Each row is a point on a tangle of strands that fork and nearly touch. The rows are in no order.
Two points are linked if the straight distance between their rows is under 0.788.
j717: [.18, -.10, -.01, .00, -.02, .18, .14, .28, .00, -.06, .44, .05, -.45, .12, -.05, .02, -.21, .00, .07, .15, .20, -.36]
j296: [-.08, -.48, .11, -.05, .25, -.37, -.18, -.31, -.09, .25, .45, -.45, -.06, .51, .03, -.22, .10, -.14, -.09, -.20, .37, .19]
j964: [.02, -.30, .00, .27, -.19, -.14, -.09, -.03, .07, -.01, .48, -.05, -.21, .25, .08, .20, -.13, -.01, -.23, .19, -.03, -.14]
j200: [.06, .36, -.01, .00, .19, .11, .34, .13, .04, .03, -.43, .12, .23, -.23, -.04, -.12, .39, -.01, .31, -.24, .07, .20]
j813: [.12, .23, .03, -.08, .11, .20, .31, .31, .18, -.10, -.29, .14, .11, -.13, -.04, .07, .09, .05, .16, .07, .06, .07]
j375: [-.28, .21, -.06, .16, -.41, -.02, -.33, -.29, -.05, -.19, -.24, .33, .20, -.36, .01, .16, .15, .09, -.14, .04, -.36, -.07]
j451: [.23, -.16, .20, -.06, .08, -.04, -.10, .11, -.15, -.11, .64, .09, -.53, .42, .07, .07, -.10, -.30, -.12, .20, .26, -.34]
j519: [.02, .03, -.16, -.18, .00, .54, .02, .38, .05, .23, .03, .28, -.08, -.27, -.11, .47, -.54, .29, .02, .03, -.19, -.36]
j181: [.12, -.15, .13, -.46, .23, -.13, .20, -.13, -.03, .08, -.07, -.26, .00, .32, -.18, -.22, .14, .05, -.02, -.14, .38, .33]
j229: [-.03, -.27, .04, .05, -.25, -.13, -.11, -.24, .10, .14, .11, -.17, -.14, .34, .02, -.04, -.34, .30, -.41, .05, -.43, .24]
j586: [-.07, -.21, -.17, .38, -.22, -.11, .12, .03, .01, .16, .52, .07, -.22, .04, .05, .11, -.45, -.13, .03, .09, -.09, -.23]
j192: [.00, -.42, .28, -.13, .24, -.38, -.10, .01, -.13, -.01, .32, -.24, -.14, .60, .06, .05, .12, -.20, -.18, -.02, .43, .14]
j330: [.10, -.36, -.03, .13, -.07, -.10, .28, -.04, .01, -.09, .28, -.14, -.04, .22, .08, .25, -.10, .13, -.13, .23, -.08, .16]
j544: [-.24, .04, -.02, .10, -.18, -.10, .10, -.32, -.04, .01, -.42, -.35, .22, -.20, -.04, -.27, -.02, .22, .03, .10, -.52, .43]
j461: [.19, .34, -.16, .05, .21, .53, -.15, .17, .19, -.10, -.13, .07, -.17, -.30, -.08, .01, .32, -.01, -.01, .12, .22, -.27]
j8: [-.16, .17, -.16, .25, -.21, .46, -.23, -.03, .07, -.05, .04, .09, .07, -.48, -.08, .17, -.23, -.12, -.10, .41, -.09, -.50]
j878: [.37, -.16, .23, -.02, .29, -.29, .05, .10, -.32, .00, .53, .06, -.39, .60, -.03, -.44, -.15, -.41, .18, -.38, .39, -.31]
j115: [.21, .09, .00, -.39, .60, .07, -.40, .11, -.09, -.03, -.37, .04, .22, .01, .22, .06, .65, -.03, .05, -.51, .38, .05]
j23: [-.21, -.04, -.06, .17, -.17, -.14, .10, -.20, .05, -.03, .36, -.18, .17, -.05, -.15, -.11, -.01, -.22, .06, .18, .37, -.18]
j142: [-.08, -.20, -.15, .01, -.16, .22, .09, .27, .07, .20, .22, .25, -.04, -.14, -.08, .45, -.67, .06, -.03, .14, -.20, -.36]
j991: [.13, .39, -.21, .18, .15, .45, -.01, .13, .01, -.13, -.22, .11, .15, -.49, -.03, .07, .43, -.27, .21, .15, .20, -.24]
j326: [.09, -.04, .08, .01, .06, -.53, .43, -.14, -.23, .18, .39, -.16, -.13, .26, -.19, -.45, -.20, -.14, .18, -.18, .34, .17]
j592: [-.12, -.10, .04, -.05, -.33, -.02, -.20, -.11, .10, -.09, -.01, .10, -.19, .14, .04, .20, -.18, .34, -.30, .11, -.38, .07]
j858: [-.13, .10, .15, -.03, -.03, -.20, -.48, .14, .28, -.24, -.24, -.12, .03, .15, -.02, -.40, .09, .01, -.19, .14, -.02, .01]
j116: [-.23, .11, -.12, .24, -.37, .11, -.05, -.06, .10, -.02, .24, .04, .11, -.22, -.08, -.06, -.27, -.19, -.01, .34, .10, -.36]
j855: [.05, .23, -.13, .13, .11, .28, -.15, .41, -.05, .19, -.50, .62, -.10, -.33, .18, .34, -.21, .16, .02, -.19, -.51, -.13]
j7: [.29, .14, -.06, -.16, .35, .17, -.21, .10, .01, -.15, -.36, .22, .09, .08, .00, -.10, .60, .01, -.12, -.31, .24, .14]
j898: [-.40, .13, -.07, .23, -.39, .07, -.23, -.36, .02, -.25, -.02, .10, .33, -.44, .04, .12, .14, -.14, .13, .25, -.18, -.20]
j244: [-.14, -.02, .31, -.06, -.07, -.31, -.16, .01, .08, -.04, -.14, -.21, .00, .30, -.06, -.50, -.21, .01, -.24, .15, -.02, .23]
j448: [-.12, .10, -.04, -.02, -.07, .17, -.29, .23, .00, .05, -.34, .29, .01, -.24, .22, .32, -.31, .30, .04, -.08, -.66, -.12]
j304: [-.13, .01, -.06, -.04, -.19, .07, .01, -.02, .08, -.11, .12, .26, -.17, -.14, .04, .35, -.01, .15, -.09, .14, -.28, -.05]
j231: [-.22, -.16, .48, -.04, -.23, -.46, -.26, -.14, .08, .13, .17, -.16, -.21, .62, -.02, -.40, -.21, -.21, -.35, .11, .07, .25]
j979: [.06, .25, -.24, .17, -.09, .12, -.11, .08, -.09, .09, -.45, .59, .05, -.49, .15, .06, .03, .05, .00, -.35, -.53, .06]
j25: [.05, -.22, .31, -.20, .08, -.31, -.05, .16, -.07, -.05, .40, -.07, -.32, .45, .06, .09, .05, -.33, -.03, .16, .43, -.16]
j804: [.18, .05, .13, -.29, .26, .17, .05, .08, .11, -.18, -.18, .03, .04, .25, -.11, -.37, .32, .06, -.07, -.23, .29, .23]
j872: [.12, .30, -.04, -.07, .15, .62, .03, .45, .07, .21, -.28, .43, -.02, -.19, -.02, .43, -.31, .20, -.07, -.14, -.31, -.27]
j675: [-.17, -.07, -.01, -.49, .29, -.16, .07, -.25, -.14, .12, -.22, -.41, .22, -.02, -.11, -.14, .21, .04, .14, -.15, .31, .44]
j848: [.17, .11, -.06, -.15, -.07, .45, -.04, .13, .04, -.10, .09, .19, -.25, -.14, -.13, .03, -.02, .03, -.07, .12, .23, -.32]
j570: [.24, -.15, .19, -.07, .30, -.60, .14, -.22, -.41, .13, .53, -.15, -.22, .48, -.07, -.45, -.04, -.27, .19, -.44, .55, .02]
j443: [.03, -.35, .13, .23, -.16, -.30, .01, -.37, -.02, .05, .27, -.33, -.10, .48, .00, -.13, -.28, .04, -.55, .18, -.22, .33]
j958: [.10, -.19, .06, .08, -.02, -.08, .71, .04, .03, .15, .06, -.08, -.01, .29, .02, .11, -.23, .16, -.03, .10, -.07, .36]
j638: [-.18, .22, .02, -.12, .04, -.08, -.36, .10, .21, -.15, -.07, -.15, -.03, -.09, -.04, -.28, .12, -.11, .16, .21, .25, -.12]
j241: [-.02, .13, -.07, -.04, .39, .00, .28, -.08, -.05, .06, -.45, -.20, .52, -.18, .05, .01, .36, -.01, .36, -.17, .22, .38]
j206: [.01, -.02, -.06, -.02, -.02, -.39, .12, -.22, -.11, .07, .40, -.14, .01, .23, -.16, -.24, -.05, -.22, .09, -.04, .55, -.06]
j481: [-.10, .13, -.26, .36, -.28, .12, -.38, -.16, -.21, .00, -.32, .29, .33, -.52, .04, .21, -.11, .04, .06, -.30, -.91, -.17]
j310: [-.11, .24, -.14, .35, -.32, -.14, -.20, -.30, -.17, -.16, -.38, .28, .36, -.49, .12, .14, .33, .00, -.02, -.18, -.62, .03]
j645: [-.01, .34, -.07, .00, -.03, .60, -.28, .25, -.04, .01, .01, .23, -.27, -.42, -.08, .12, -.22, .04, -.24, .32, .00, -.48]
j178: [.00, .02, .00, -.12, -.16, .21, .48, .18, .06, -.03, .07, .14, -.06, -.06, .00, .52, -.22, .13, .13, .13, -.17, -.01]
j373: [.33, -.14, .12, .03, .03, .06, .81, .20, .09, .08, .18, -.03, -.08, .42, -.13, -.02, -.28, .05, .02, -.20, .13, .10]
j602: [.16, .20, -.23, .07, .17, -.07, -.24, -.09, -.08, -.07, -.32, .32, .05, -.31, .08, -.01, .62, -.09, .03, -.28, -.04, .08]
j728: [-.18, -.31, -.23, .18, -.31, .14, .29, .01, .11, .27, .32, .06, .07, -.04, .00, .23, -.48, .11, .04, .03, -.26, -.13]
j148: [-.13, -.04, -.06, .03, .06, -.07, -.15, -.09, .14, -.20, -.22, -.30, .30, -.18, .00, -.09, .16, -.05, .17, .18, .08, .08]
j132: [-.09, .07, .00, .18, -.15, .02, .12, -.03, .17, -.14, -.29, -.16, .21, -.22, .09, -.09, -.04, .18, .03, .13, -.30, .21]
j781: [.16, -.20, .10, -.45, .26, -.21, .16, .00, -.09, .03, .24, -.39, .06, .26, .02, -.01, .14, -.07, .20, -.24, .63, -.01]
j672: [-.26, .00, .04, -.27, .14, -.27, -.08, -.37, -.23, .04, -.36, -.38, .26, -.25, .07, -.02, .40, .20, .19, .01, -.07, .49]
j458: [-.10, .00, -.03, .20, -.17, .00, -.11, .09, .07, -.10, -.35, .02, .25, -.12, .19, .17, -.18, .36, -.06, .07, -.70, -.01]
j452: [-.19, .31, -.16, .11, -.13, .25, -.14, -.17, .01, -.18, -.14, .15, .23, -.57, -.09, -.08, .35, -.15, .26, .02, .03, -.24]
j510: [.02, -.25, .04, .00, .19, .02, -.05, .21, .22, .01, .21, -.40, -.07, .01, .08, .06, .12, -.06, .35, .21, .26, .05]
j433: [.20, .43, -.24, .20, .07, .17, .00, .11, -.12, .02, -.40, .48, .00, -.46, .13, .01, .40, -.15, .14, -.28, -.18, -.11]
j247: [.10, -.12, -.04, -.39, .31, .13, .05, .09, .17, -.02, .09, -.44, .12, .00, .03, .09, .34, .01, .32, -.07, .52, -.06]
j649: [-.07, -.01, .05, -.10, -.04, -.13, -.08, -.30, -.06, .09, -.37, -.36, -.01, .05, -.12, -.42, -.02, .34, -.31, .07, -.47, .54]
j257: [.21, .06, .04, -.15, .06, .08, .52, .25, .14, -.04, .09, -.04, -.06, .13, -.01, .06, .06, .03, .16, -.03, .30, .02]
j431: [-.07, -.32, .34, .18, -.13, -.52, -.03, -.30, -.16, .15, .29, -.06, -.27, .73, .06, -.14, -.18, -.20, -.38, .03, .04, .29]

A fork is a point with three links, a tip a point with one. Leave the first point through the second and follow the links. Name the first fork or tip that comes.
j241 / j200: j855
j178 / j304: j132
j878 / j570: j848
j148 / j638: j178
j848 / j645: j878

Follow the links from the first point to the second, and from the first to the third. Name the last point that the two ways share.
j433 / j443 / j200: j855
j592 / j142 / j675: j855
j452 / j206 / j296: j848
j326 / j898 / j451: j848
j443 / j649 / j675: j132
j649 / j431 / j964: j132

A fork is a point with three links. Follow the links from the first point to the second and name the forks in between, in order.
j433 / j964: j855
j200 / j443: j855 > j132
j804 / j244: j7 > j855 > j132
j25 / j206: j848
j181 / j373: j7 > j855
